A landscape with many valleys, sampled at points; each row gives a point and its height.
From any point a ball takes the steepest step (drop divided by distance) to one of its 2 nearest points. It stops when none of these is lower. Distance is the straight distance between rows; heights are no part of it.
<316> (h 320): [143 171 143 134 131 167 111  95 138 141 152 145  87 164  82 151 118 156
 127 109 126 115  65 166 116 181 119  87 106 164 126 113 126]
<1039> (h 256): [119  89 148 136 168 132 121 151 151  70 144  98 155 109 141 143 142  72
  98 144 123 129 171 122 154 143 104 130 141 130 142 138 145]
<1548> (h 382): [106 153 123 106  52 162 214 132 107 115 117  94 126 110 131 100 131 124
  92  59 139 115 141 139 115 117 168 109  86 192 141 118 114]
<1550> (h 327): [160 136  87 145 157 120 131 148 133 165 112 136 128 143 133 140 158 125
 148 202 133  85 122 119 104 128 119 125 125 133 158 147 123]
<875> (h 297): [176 160 130 116 106 126 140 142 107 175 124 150 100 152 110 154 132 182
 162 166 129 128  95 140 121 156 137 129 119 108 140  96 106]
<163> (h 217): [175 104 111 177 157  94  63 152 142 134 143 146 148 110 154 166 118 118
 135 220 126 125 122 138 142 107  72 136 157  62 127 116 153]
<354> (h 244): [169 201 176 138 165 178 133 111 114 157 147  98 115 176 101 138 128 151
 186 117 104 127  95 138 141 111 146  88 120 159  81 132  93]
<834> (h 159): [ 64 165 173 102  93 130 205 103 149 101 119  76 100 152 127  99 101  90
 133  33 152 172 129 174 165  98 136 117  96 227  84 128 107]
<1739> (h 422): [156  97  63  92 133  63  69 147 142 142  83 159 133 117 156  94  93 148
  98 161 113 117 169  70 132 117 147 182 141  80 135 115 142]
<1640> (h 370): [182 119  68 148 114  91  93 133 113 161 111 183 118 105 109 131 113 156
 124 171 117  85 108 122 111 133 139 159 136 102 138 140 142]
<545> (h 250): [124 147 180 150 168 154 141 104 133  98 151 106 120 179 127 130 135  86
 149  92 147 137 146 154  83 141 110  66 124 153 122 165 133]
<1491> (h 300): [123 146 169 103  96 175 207 141 113  74 132  59 130 118 122 134 152  74
 104  87 116 138 171 139 151 154 137 107  79 185 120 120 131]
<1451> (h 385): [114 114 116  55  91  94 164 136 109 134  78 134 123  94 157  89 144 159
  91 100 124 141 173  49 102 120 188 162 130 115 132 111 118]
<148> (h 219): [145 160 152 149 183 129 104 128 160 142 148 144 107 175 144 148 128 146
 153 170 140 140 120 141 102 162  81 101 146 127 133 117 106]
<732> (h 295): [ 98  68 106  97 127  82  59 138 127 109 143 174 195  93 162 110  97 130
  97 144 100 194 182  86 177  87 131 204 167  38 101 124 152]
<1544> (h 298): [ 46 120 145  82 141  74 168 123 162 103 122 123 103 146 142  80  88 104
  89  78 129 183 163 132 166 104 130 160 133 176 103 112 134]
<657> (h 134): [119 203 190  91  96 184 195  98 126 129 143  82 108 183 111 139 135 127
 126  67 145 149  93 162 102 123 148  55  78 199 119  97 111]
<412> (h 367): [136 110  93 164 139 102  78 158 150 133 139 164 141 140 142 124 107 162
 129 162 127 123 118 115 108 150 108 148 146  74 164  96 124]
<465> (h 144): [158 100 125 129 137  95  44 123 123 140 139 156 187  65 154 174 119 108
 163 184 137 131 164 122 204  41  86 158 152  50  90 154 150]
<418> (h 111): [139 102 125 203 162 130  57 103 137 125 166 115 151 121 126 155 124 112
 165 154 130 132  87 173 122 101  75  96 160  60  82 147 156]
<1427> (h 553): [128 119 148  63  89 111 141 155 134 134 107 126 109 132 127 153 128 175
 127 124 135 164 117 108 151 170 149 178 120 105 133  71 111]
<1708> (h 137): [154 114 163 141 147 132 118 157  85 107 157 107 193  89 136 167 158  97
 144 192  90 146 169  99 186  81 123 157 134  80 123 123 133]
<1571> (h 596): [ 70 136 176 136 134 127 187 129 124  88 146  89 137 123 149  90 115  75
 143  69 117 166 185 158 210  90 123 130 113 179  67 167 116]
<640> (h 272): [116  93 140 113  87 130 140 146  85  92 148 137 190  66 115 135 130 123
  98 102  90 152 165  92 177 123 160 190 127  99 123 127 137]
<55> (h 566): [144 141 120 125  79 125 172 136  45 148 125 127 164  94  98 133 157 147
 141 146 117 113 150  97 121 102 166 151 116 109 164 122 122]
<416> (h 358): [149 152 156  87 155 110 149 156 123 158 122 131 142 122 149 161 138 137
 152 187 120 134 171  99 194  96 124 165 125 126 123 117 100]
<369> (h 139): [129 124  71 112 108 121 101 110 144 126 111 147  94 144  97  85  82 159
  71  89 116 103  95 127  93 170 156 133 119 147 140 101 147]
<1132> (h 310): [ 92 100 159 103  94 160 166 130 106  74 152  99 139  93 113 120 114  98
  96  68  99 168 159 145 191 146 139 155 116 140  88 130 138]
<438> (h 126): [170 129 136 228 153 163  83 108 112 116 161 104 148 125 111 153 141  97
 170 157 106  94  86 158 107 102  93  79 138  84 102 153 146]
<1131> (h 476): [137 141 103 140 138 138 107 115 168 123 118 153  85 197 111 126 134 129
 117 127 148 104  74 137  34 203 122  92 100 145 172 124 152]
<1127> (h 631): [ 85 114 129  98 162  90 141 137 160 137 102 138 126 115 161 105 112 104
 125 125 143 124 184 106 187  70 120 161 137 164 125 159 110]
<152> (h 147): [183 139 117 206 135 157 110 112 111 148 126 133 114 144 105 153 165 102
 173 175 111  75  68 150  75 127 117  85 120 116 129 172 142]
<969> (h 346): [179  95 104 146 120  97  96 131 117 125 123 154 148  63 108 156 119 120
 110 166 107  95 141 121 153 126 134 162 145  88 130 141 153]
<488> (h 162): [ 76 118 130  95 102 122 136 121 121 122 158 132 149 113  99 113  85 165
 109  68 111 167 122 151 181 123 149 172 127 129  98  99 130]
<379> (h 528): [116 122 154  83 106 129 119 132 157 114 125 123  94 151 105 148 110 162
 119  95 137 156  94 137 137 199 136 138 118 123 140  72 129]
<1596> (h 465): [ 76 155 150  96  36 146 239 139 126  88 106  72 124 106 158  99 144  94
  91  48 139 151 144 138 137  98 160 130  69 208 107  91 111]
<524> (h 89): [159 119 138 132 131 114 144 159  79 126 138 124 173 101 125 158 165 117
 132 222  99 136 167  95 138 116 134 151 138  76 163 103 136]
<1663> (h 365): [ 97 172 146 106 114 152 163  87 162 101 124 100  97 189  95 122 101  86
 111  47 173 129 113 171  95 163 124  84  74 228 142 127 144]
<441> (h 353): [130 144 176 118 110 158 176 119  77 130 145  96 112 146 103 134 141 134
 154  92 118 148 127 152 122 122 152  95 118 124 106 137 124]
<1589> (h 266): [187 178 150 169 174 164 106 129 103 160 145 103 142 156 113 146 129 142
 203 154  97 116 111 128 153  86 132 112 131 119  82 145 103]
<1254> (h 118): [136  98 101 160 145  88  24 118 143 152 155 157 174  89 150 159 100 137
 173 177 148 148 124 147 179  69  68 150 162  32  78 139 144]
<1002> (h 234): [113  82 144 115 177 110  88 158 156  97 133 121 166  96 171 151 136  85
 109 174 125 147 176 102 194 102 100 163 152 114 128 132 140]
<884> (h 178): [172 125 117 176 104 142 108 112 114 135 127 145 103 125  79 158 141 135
 148 146 109  74  65 154 102 161 136 110 110 109 133 144 148]
<511> (h 376): [152 113 132 135 143 141 143 135 114 125 104 105 147  77 144 157 187 108
 147 169 135  91 167  94 115 131 129 115 139 102 147 157 118]
<328> (h 231): [176  82 111 200 126  95  65 119 124 130 124 134 147  68 144 164 135  93
 132 198 127  96 107 139 108  90  85 112 164  50 108 148 169]
<52> (h 247): [113 112 125 140 122 122 138 119  87 141 141 153 141 103 138  98 128 149
 124 102 120 124 162 123 103  94 146 120 155 104 132 157 119]
<973> (h 280): [ 89 124 138  99 124 113 171 128 117 131 127 129 120 134 136  94 115 149
 107  81 132 143 144 125 112 111 152 129 132 143 131 131 118]
<1095> (h 538): [117 142 158 145 110 157 188 144  88 111 141  93 167 100 140 121 156 111
 147 102 109 114 176 113 161  94 146 124 108 154 135 148  96]
<190> (h 381): [143 112 144 154 108 152 159 126  81 109 134  92 116 140 106 127 164 101
 157 115 125 116 128 142  90 134 141  85 115  96 143 154 146]
<1226> (h 337): [132 151 119 136 146 157 126  92 140 135 145 154  84 144  95 118 102 129
 100 109 131 102 104 168 115 164 111 101 135 191 124 144 135]
<904> (h 583): [132 146 126  60  78 120 173 156 129 140 103 116 112 142 133 139 144 178
 104 150 137 155 112 110 107 180 158 148  99 123 161  45 121]
<689> (h 214): [119 128  88 152 115 139 133 110 107 149 125 169 119 127 123  79 118 162
 112  86 129  96 111 129  73 120 154 106 138 145 141 164 122]
<1623> (h 80): [136 110 124 152 152 111  81 119 127 167 136 160 116 148 136 135 119 149
 190 143 148 133 109 154 123  97 101 124 162  69 100 163 125]
<415> (h 375): [114 159 135  96 142 114 128 104 178 145  95 143  66 201 120 107 114 149
 131  87 185 146  82 146  74 181 128 106 124 199 150 127 123]
<296> (h 270): [153 157 126 107 135 106 126 156 147 176 110 139  90 179 131 146 106 167
 176 161 151 138 110 139 166 145 108 158 121 135 125 103 100]
<610> (h 293): [ 99 161 162 128 133 170 157 104 133 100 159  74 118 159  90 120  94  98
 139  68 122 139 133 177 181 131 120 108  99 197  97 130 127]
<678> (h 463): [ 96 144 146  52  60 107 202 137 104 133 117 114 132 102 143 118 125 155
  84  94 128 179 135 111 143  82 165 184 105 153 103  63 117]
<268> (h 308): [150 124 104 157 168 131 128 130 143 158 108 134 112 153 144 131 147 101
 160 152 156  88 119 134 101 103 105 114 145 158 132 194 124]
<259> (h 424): [147 132 109 191 114 147 124 110  83 142 124 136 142 104 114 132 177 133
 142 187 126  76 107 104  46 135 134  89 137  91 181 132 132]
<1660> (h 182): [188 157  99 192 132 151  92 111 135 183 114 196  79 165 133 145 178 139
 175 189 123  94  26 139  49 163 108 113 126 135 134 164 116]
<204> (h 275): [143  91 150 134 111 112  98 129 102 118 157 130 157 102  90 162 121 140
 147 136  96 152 119 140 168 139 139 162 141  49  99 121 142]
<1724> (h 312): [148  93 123 129  91 130 127 137  98 100 129 132 169  57 102 146 136 130
  97 125  96 113 144  97 134 158 158 159 134  84 151 122 139]
<1611> (h 230): [134 130  97 159 154 121  78 123 154 151 131 158 109 138  97 137  95 152
 155 140 131  99  90 153 162 138  99 162 136 147 125 134 123]
<879> (h 210): [176 154 122 179 168 126  76 135 159 159 139 160 112 147 148 166 126 155
 166 203 135 111 100 135 131 151  69 129 146 112 124 117  99]
<1535> (h 356): [139 151 164 106 190 119 114 131 156 155 118 116 115 143 142 153 122 115
 175 162 135 132 159 121 200  95 100 143 141 148  97 144 102]
<1327> (h 173): [136 142 150 128 143 143 152 156 108 114 165  94 137 163  97 147 128 111
 123 158  92 130 129 147 150 130 125 124 104 129 144  98 141]
<1129> (h 251): [142 136  90 129 152  97  89 146 162 176 100 166 101 154 137 136 101 152
 172 168 153 108 120 126 167 123 100 174 138 126 135 135 108]
<1016> (h 473): [136 152 113  70  92 133 200 130 125 154  81  97  93 150 127 118 162 136
 118 112 164 125 106 131  72 147 174 105  98 169 152 119 134]
<1371> (h 189): [131 114  76  99 137  90 100 146 160 126  99 139 100 157 126  92  84 145
  84 138 118 124 130 111 123 170 139 166 128 131 153  84 147]
<1357> (h 383): [153 189 126  91 107 152 164 119 147 180  86 141  86 188 127 135 169 173
 146 130 176 132  51 144  65 176 152  80  97 188 160 116 108]
<147> (h 357): [112 108 149  98 166 107 108 131 155 111 138 118 107 140 113 142  94 107
 119 151 123 165 149 149 193 160 103 162 154 133 118 111 151]
<519> (h 417): [144 131 125 112 110 147 181 127 107 123  93  95  97 146 116 125 176 106
 143 119 154 111 127 131  69 161 158  83 109 141 155 161 140]
<1541> (h 398): [160 115  62 109 122  86 114 143 115 166  80 164 131 108 136 105 125 149
 120 154 133  87 154  85 111 107 155 159 135 110 152 152 132]
<978> (h 557): [ 94 104 135 147  99 131 181 158  83  91 135 116 165  77 164  91 151  90
 110 105 110 133 211 100 160  87 142 145 121 136 130 159 120]
<106> (h 233): [115 105  87  54 123  71 126 164 151 124  85 120 113 150 150  80  95 140
  77 125 112 157 158  77 138 140 161 190 116 126 132  76 143]
<1419> (h 472): [ 99 153 121  60  73 108 203 129 141 150  87 110 105 120 149 102 128 155
  94  81 154 143 115 116 113  95 173 145 110 193 124  91  98]
<1247> (h 571): [ 80  79 114 149 119 115 128 140 111  83 147 133 171  78 168  69 113  95
 103  80 113 145 210 124 170  91 132 147 143 113 102 175 137]
<1335> (h 324): [122 141 108 131 106 163 183 134 124 108 128 112 125 117 122 100 127 107
  88  87 128  92 151 137 120 144 144  97  99 193 153 143 124]
<646> (h 160): [157  96  94 112 153  91 101 136 156 126  94 140 109 112 149 121 137 122
  96 176 134 109 146  99  88 160 124 123 157  88 145 129 148]
<1255> (h 265): [ 64 155 142 105 116 101 203 115 158 119  99 110  98 166 140  81 104 100
 118  49 159 147 123 143 111 100 147 109 103 214 126 140 106]
<661> (h 156): [140  58  94 153 130  83  13 126 150 112 131 146 189  43 174 153 104  93
 103 178 139 148 135 115 162  67  72 138 174  34  96 131 174]
<30> (h 335): [165 169 137 109  84 156 147 126 108 170 111 132  90 161 101 148 153 181
 153 125 148 123  51 151  93 156 159  96  97 142 146 100 115]
<565> (h 451): [137 146  91 151  95 162 152 112  97 139 121 146 124 128  97 122 164 142
 108 148 116  73 101 112  50 162 155  82 100 124 188 120 137]
<1343> (h 200): [148 120  67 113 150 108 112 117 165 124  80 135  89 139 132  94 131 124
  85 139 138  90 124 105  59 189 143 114 128 140 153 138 148]
<956> (h 286): [147 141 127 182 104 186 153 124 102 101 139 110 127 107 120 120 137  91
 135  87 119  82 152 162 130 155 125  76 110 167 128 176 120]
<633> (h 99): [109 131 122 164 160 130  97 112 142 173 132 166 114 178 137 113 124 155
 189 104 158 127  81 151 108  96 109 119 156 134 115 179 108]
<73> (h 299): [141 131 101 200 168 135  77 112 149 141 142 163 117 156 153 135 149 128
 141 159 149  98  76 137  38 123  73  96 156 116 140 157 133]
<1304> (h 330): [102  83 123 109 130 111  96 134 144 108 129 142 137 109 127 119 105 150
 102  97 117 139 138 104 144 153 144 167 152  96 130 114 131]
<1474> (h 232): [131 154 168 160 200 148 110 117 143 124 166 110 131 179 125 140 125 115
 155 142 126 133 126 150 110 120  87  89 145 137 114 140 121]
<570> (h 354): [119 114 123 120 139 100  91 159 160 128 139 159 135 138 146 133  88 171
 124 154 120 162 139 117 163 163 111 180 148  85 142  79 111]
<556> (h 211): [121  74 109 143 151 104  91 151 128 103 132 127 171  78 174 121 137  94
  99 150 132 124 183  96 139  76 109 139 161  87 138 151 147]
<942> (h 146): [104  94 145 165 153 134 102 123 116 114 163  99 160 123 128 128 139 121
 185 101 131 143 138 151 154  87 114 123 146  73  87 167 133]
<299> (h 401): [162 108 121 182 102 136 122 122  71 116 122 126 164  52 126 148 173 111
 132 176 119  87 154  97  91 124 137 108 151  74 161 146 138]
<227> (h 313): [147 158 126 181 131 193 136 102 122 135 134 131 113 151 107 128 150 108
 158  92 128  79  89 154  99 139 126  73 111 184 126 184 114]
<593> (h 205): [185 139 116 191 148 132 101 137  85 146 142 127 177  89 130 159 153 108
 153 211 115  84 137 120 133  72 111 123 138 103 136 149 131]
<430> (h 366): [123 108  92 136 160  95  68 118 176 139  97 165  85 163 147  98 102 153
 132 121 157 118 110 121  89 151 109 135 164 115 134 145 135]
<75> (h 582): [ 50  91 133 144 133 116 144 128 129  87 156 113 156 106 144  77 106  93
 128  68 119 165 191 157 204  95 125 147 128 140  81 169 133]
<889> (h 350): [ 93 133 123 116 161  96 114 125 179 137 110 146  86 190 133 102  97 145
 134 109 161 138 117 138 105 154 111 136 142 160 146 123 121]
<426> (h 225): [ 92 113 127  88  78 116 148 146 102 107 141 142 171  96 119 110 104 161
  75  86  92 165 141  90 150 125 167 192 122 114 131  78 130]
<836> (h 290): [117 107 110 177 174 134  83 119 162 104 138 130 125 148 144 123 136 102
 123 119 160 101 117 139  62 138  86  95 154 127 145 161 144]
<604> (h 133): [138 119 132 125 135 111 136 174  99 123 151 121 146 150 119 144 132 127
 130 187  99 144 137 125 139 134 127 151 120  80 159  86 141]
<827> (h 500): [ 86 118 150  73 102 135 137 107 157  98 121 110  95 126 110 111 105 147
  85  46 144 162 114 138 124 176 149 130 127 161 124  90 134]
<1159> (h 254): [151  96 125 106 161  95  70 164 154 123 130 152 165  94 176 165 125 111
 113 221 124 150 175  97 189 112  94 168 157  79 138 109 133]
<547> (h 263): [158 116 116 186 139 156 120 114 118 113 135 126 127  82 133 129 136  96
 121 128 128  75 149 146 127 130 107  96 148 144 123 184 130]
<1146> (h 235): [ 89 169 154  88  78 160 182 118 137 130 147 105 116 158 114 131 118 156
  96  68 138 147  89 154 116 121 146 100  87 181 138  64 115]
<417> (h 378): [108 100 119 130 162 105  73 126 175 143 109 157 124 126 169 117 127 154
 145 117 164 120 138  97 110 114 108 133 169  99 134 149 109]
<431> (h 279): [126 183 150 139 161 155 166 118 130 158 136 143 111 201 129 128 149 139
 151 140 141 125  98 136  65 138 121  72 117 171 155 136 102]
<1253> (h 334): [161 159 100 160 137 170 139 104 127 166 112 164 106 136 122 130 175 140
 145 137 138  77  71 132  71 152 131  95 119 181 146 174 108]
<459> (h 277): [104 103 120 142 181 116 102 127 172  84 131 118 131 133 140 109 116  87
  93 109 144 116 157 123 108 149 101 118 147 147 150 147 147]
<1188> (h 180): [109  73 130 113 143 107  64 130 126 114 155 149 191  64 161 142 118  92
 135 154 122 169 186 125 220  53 100 173 156  59  78 160 153]
<258> (h 318): [114 133 140  47 136  89 180 153 135 156 101 131 114 122 156 128 135 135
 113 160 131 151 170 101 162 110 139 164 123 150 125 106 110]
<387> (h 593): [142 157 149  85  77 134 198 142  63 149 134 112 145 107 107 146 143 155
 122 135 114 141 142 120 141 102 165 152 107 137 132  93 114]
<201> (h 371): [126 154  92 146 110 174 146 108 139 149  94 156 104 156 125 104 171 142
 130  90 153  82  64 119  44 167 157  75  97 191 176 165 117]
<262> (h 201): [160 126 141 163 176 125  76 135 122 139 171 129 163 116 131 162 113 130
 148 182 105 137 137 141 174  98  93 135 160  87 101 123 123]
<1517> (h 322): [ 74 148 149 107 162  96 158 107 178 136 105 124  93 161 132 101 100 114
 134  83 164 141 135 132 136 118 118 129 136 206 129 144 106]
<1472> (h 387): [136 116  81 153 114 102  98 150 130 144 104 154 126 155 137 110 137 174
 136 156 130 105 107  92  60 155 143 138 126  73 182 104 125]
<1721> (h 351): [114 136 166  81  89 158 208 138  99 100 135  91 132  90 130 133 136 110
  87  95 108 155 160 131 173 128 146 144 105 177 102 105 116]
<559> (h 632): [176 135 121 136 137 127 121 126 152 131 114 138 101 130 114 164 150 140
 122 194 122 100 100 134  85 210 124 106 124 107 156 103 133]
<185> (h 613): [159 132 104  94 107 115 151 155 128 133 106 125 128 119 115 149 143 150
 100 189 115 122 121 108 109 199 151 142 109 101 168  74 136]
<1121> (h 208): [178 143 128 175 144 147  91 119 124 136 147 126 118 129  76 166 118 132
 165 151 100  85  79 159 161 144 119 136 120 127 105 131 131]
<454> (h 331): [137 124 136 120 153 123 138 130 130 146 112 116 105 134 125 141 132 119
 161 125 147 114 139 134 151 118 124 130 136 144 120 162 118]
<1715> (h 207): [148 218 180 119 151 196 171 105 126 134 146  80 112 190 102 139 129 123
 156 102 109 129 102 143 119 128 146  62  88 195 104 110 101]
<1319> (h 138): [151  88  89 154 123  80  32 140 133 142 121 163 183  64 183 151 121 128
 122 194 149 125 145  88 121  56  75 141 166  23 129 119 149]
<94> (h 174): [101 108 148 135 172 121  88 121 137 125 164 118 159 115 124 139 112 127
 163 126 120 156 146 149 205  93 105 152 155  99  82 144 125]
<1511> (h 95): [130  92 127 177 154 105  44 109 169 120 151 142 118 134 111 152  99 136
 158 153 133 146  87 173 137 164  82 127 161  61  97 123 153]
<695> (h 237): [130 165 166 103 130 174 187 136 119 102 152  58 126 162  96 140 126  91
 125 112 105 137 133 154 164 127 132 111  76 180 117 100 134]
<297> (h 306): [ 79 126 167 131  99 173 153 111 125  78 166 103 132 143 105 118 132 114
 118  38 126 141 132 154 118 159 136  79 100 139 131 133 131]
<974> (h 252): [144 195 163 138 130 193 174 102 101 145 145 113 116 188 102 140 162 122
 146 121 124 121  95 141  65 144 141  37  89 163 153 128 118]
<1579> (h 490): [127 155  85 130  61 176 187 116  84 138 116 121 118 146 103 104 150 121
 102 103 129  86 106 132  62 136 169  75  76 160 181 129 142]
<720> (h 278): [115 100 160 141 138 154 140 133 118  77 156  93 142 109 123 131 134  83
 121  94 115 137 165 147 163 142 120 120 131 127 109 151 140]
<1636> (h 506): [124 188 170 123 109 178 213 127 104 127 127  70 146 121 128 130 161 124
 151  98 114 119 140 120 145 104 157  96  91 192 119 123  78]
<722> (h 411): [ 82 149 178  47  82 126 216 141 142 110 116  92 121 107 149 143 140 128
  78 106 125 184 129 111 160 114 147 171 101 191 100  59 108]
<1086> (h 197): [186 159  93 178 133 125  91 129 140 183 118 199  93 151 151 141 148 172
 156 202 137 103  72 130  78 168  96 129 139 114 142 134 101]
<165> (h 352): [172 156 122 164 159 160 155 137 105 142 121  88 155 123 124 159 190 101
 166 205 117  83 135 110 103 129 127  91 120 127 152 145 118]
<537> (h 249): [ 34 138 166  86 104 101 197 104 154  96 134  99 108 133 130  86  90 111
  92  44 129 198 135 162 168 101 134 144 110 196  75  99 124]
<48> (h 533): [126 141 116 132  66 159 203 133  53 132 119 102 138 109 104 109 168 120
 122 134 122 102 150 106  87 127 172 108  98 134 178 126 132]
<838> (h 452): [124 175 135 120  62 176 217 122  90 146  97 103 135 108 133 113 169 141
 143  81 146 102 120 127 105 112 179  85  89 193 151 139  82]
<1107> (h 276): [130  79 114  99 138  77  64 169 149 112 131 173 168 107 175 139  96 119
  90 194 105 186 176  86 186 127 116 201 162  51 135  92 144]
<1163> (h 457): [146 150  79 128 122 120 104 135 167 150  97 170  70 187 126 101 114 175
 118 138 152 114  69 129  66 199 134 122 110 143 163 101 124]
<1264> (h 183): [113 122  87 147 122 127  94 108 128 148 141 176 101 152 100  90  96 176
 119  88 123 116  79 152  89 146 141 126 133 123 129 133 136]
<1435> (h 79): [113  78 109 149 170  95  45 109 167 117 136 137 122 117 141 124  97 114
 125 138 147 147 130 145 140 126  81 132 182  69 102 144 161]
<1676> (h 285): [158 150 138 185 144 158 109 127  87 143 154 112 177 110 114 143 139 133
 194 130 104 103 133 125 167  64 129 128 132 115  95 170 105]
<859> (h 349): [145 119 121 135 109 146 123 130 124 113 139 129 144  91  94 151 130 148
  98 120 107  86 112 122 136 167 146 133 114 126 155 105 126]
<1429> (h 97): [119  90  81 134 156  79  36 117 156 150 133 178 137 117 152 110  81 150
 137 156 144 144 145 138 153  91  88 160 175  59  95 143 148]
<1495> (h 332): [ 61 120 170  82 156 115 149 135 153  96 156 114 126 147 123 120  89 108
  97 115 110 203 147 141 195 137 114 175 138 163 104  90 137]
<1358> (h 615): [ 78 139 175 115 167 110 160 128 152 123 137 109 137 119 149 117 116 100
 142 104 122 144 168 122 212  77 117 149 126 179  99 145  91]
<1735> (h 344): [122  97 120  81 112  89 123 137 100 123 107 157 151  87 149  98 128 151
  84 132  98 152 189  55 112 122 167 170 154  75 136 111 131]
<1713> (h 303): [ 81  65 138  96 114 118 112 145 127  87 134 125 160  94 129 124 119 111
 103  91 100 172 156  94 193 130 143 203 134  99 103 129 144]
<18> (h 316): [127  78 116 118 111  90  78 140 100 112 132 167 191  65 152 131 123 134
 102 145 103 156 172  68 135 101 134 181 167  36 126 122 144]
<432> (h 166): [188 160 125 182 164 153 108 115 133 172 115 144  86 189 121 154 154 113
 189 182 126 106  52 150  77 143  98  94 130 138 118 168 127]
<1352> (h 187): [133  72 103 121 146 102 106 147 133  90 107 115 144  98 162 110 141  92
  84 153 119 120 179  77  96 132 132 135 158  83 151 137 157]
<1704> (h 374): [ 74  94 145  96 182  99  77 113 181 110 115 130 108 120 137 125  95  99
 127 132 146 163 175 130 202 124  85 168 175 134 112 142 149]
<1375> (h 274): [106 139 164 128 130 150 138 103 133  96 161 121 112 182  98 127 122 116
 117  85 136 137 115 159  78 171 125  68 102 143 148 127 148]
<1410> (h 454): [ 95 123 126  63  65 137 155 133 140 101 109 103 122 115 122 114 121 162
  66  63 127 145 109  99 115 155 174 151  99 148 140  57 129]
<851> (h 273): [ 94 100 126  50 117  87 164 157 129 117 106 134 122 112 155  97 113 119
  68 126 106 171 180  82 166 108 153 193 124 140 109 100 142]
<1690> (h 245): [164  90  98 191 134 118  86 108 118 124 125 141 117  83 143 130 135  98
 123 155 136  88 123 141  83 111 100  94 166  88 115 178 159]
<1194> (h 425): [134 145  91 117 109 125 131 138 135 162  96 155 109 152 130 108 148 191
 130 126 146 104  81 101  63 165 166 117 111 129 180 110 108]
<447> (h 397): [106 121 146  95  79 162 156 135 118 100 143 109 139 115 103 140 141 144
  86  91 104 127 111 110 117 168 162 122  95 122 165  76 132]
<1389> (h 294): [115 184 170 103 122 167 138 105 144 145 154 117  97 177  97 143  99 168
 135  87 135 151  73 169 143 153 127 102 104 178 119  77 104]
<495> (h 177): [169  98 124 181 126 109  88 141  81 113 146 117 201  55 144 169 158  90
 140 202 118 118 163 101 153  57 103 133 152  60 136 140 156]
<452> (h 122): [ 90 121 135 170 162 141 115 106 126 136 164 125 140 147 124 107 122 133
 174  85 139 133 118 171 137  91 115 105 150 129  94 179 113]
<284> (h 326): [114 168 144 133 151 160 142  89 146 117 146 107  94 177  78 122  88  91
 121  88 144 125 117 187 136 154 103  94 106 218 115 141 144]
<1162> (h 117): [150  86  81 137 128  75  25 133 158 143 106 182 143  98 174 130  98 155
 128 168 141 132 144  92 123 112  97 159 169  30 120 120 138]
<128> (h 240): [152 123 154 134 122 152 120 117 103 120 154 103 135 110  76 161 114 136
 155 109  98 127 111 160 187 144 143 137 123 114  91 127 130]
<543> (h 416): [134 165 132  83 101 144 165 101 144 156  87 130  72 182 124 112 141 142
 122  77 185 136  69 156  62 155 161  77 107 203 145 134 128]
<865> (h 317): [ 96 140 169 102 101 128 190 118 102 141 131 111 107 132 133 111 131 145
 147  60 141 157 131 150 138  90 158 114 124 151  97 148 101]

For each start below, name the point where the ball stops.
<1571> | <1623>
<519> | <369>
<185> | <640>
<201> | <1623>
<297> | <152>
<55> | <268>
<1663> | <152>
<1357> | <152>
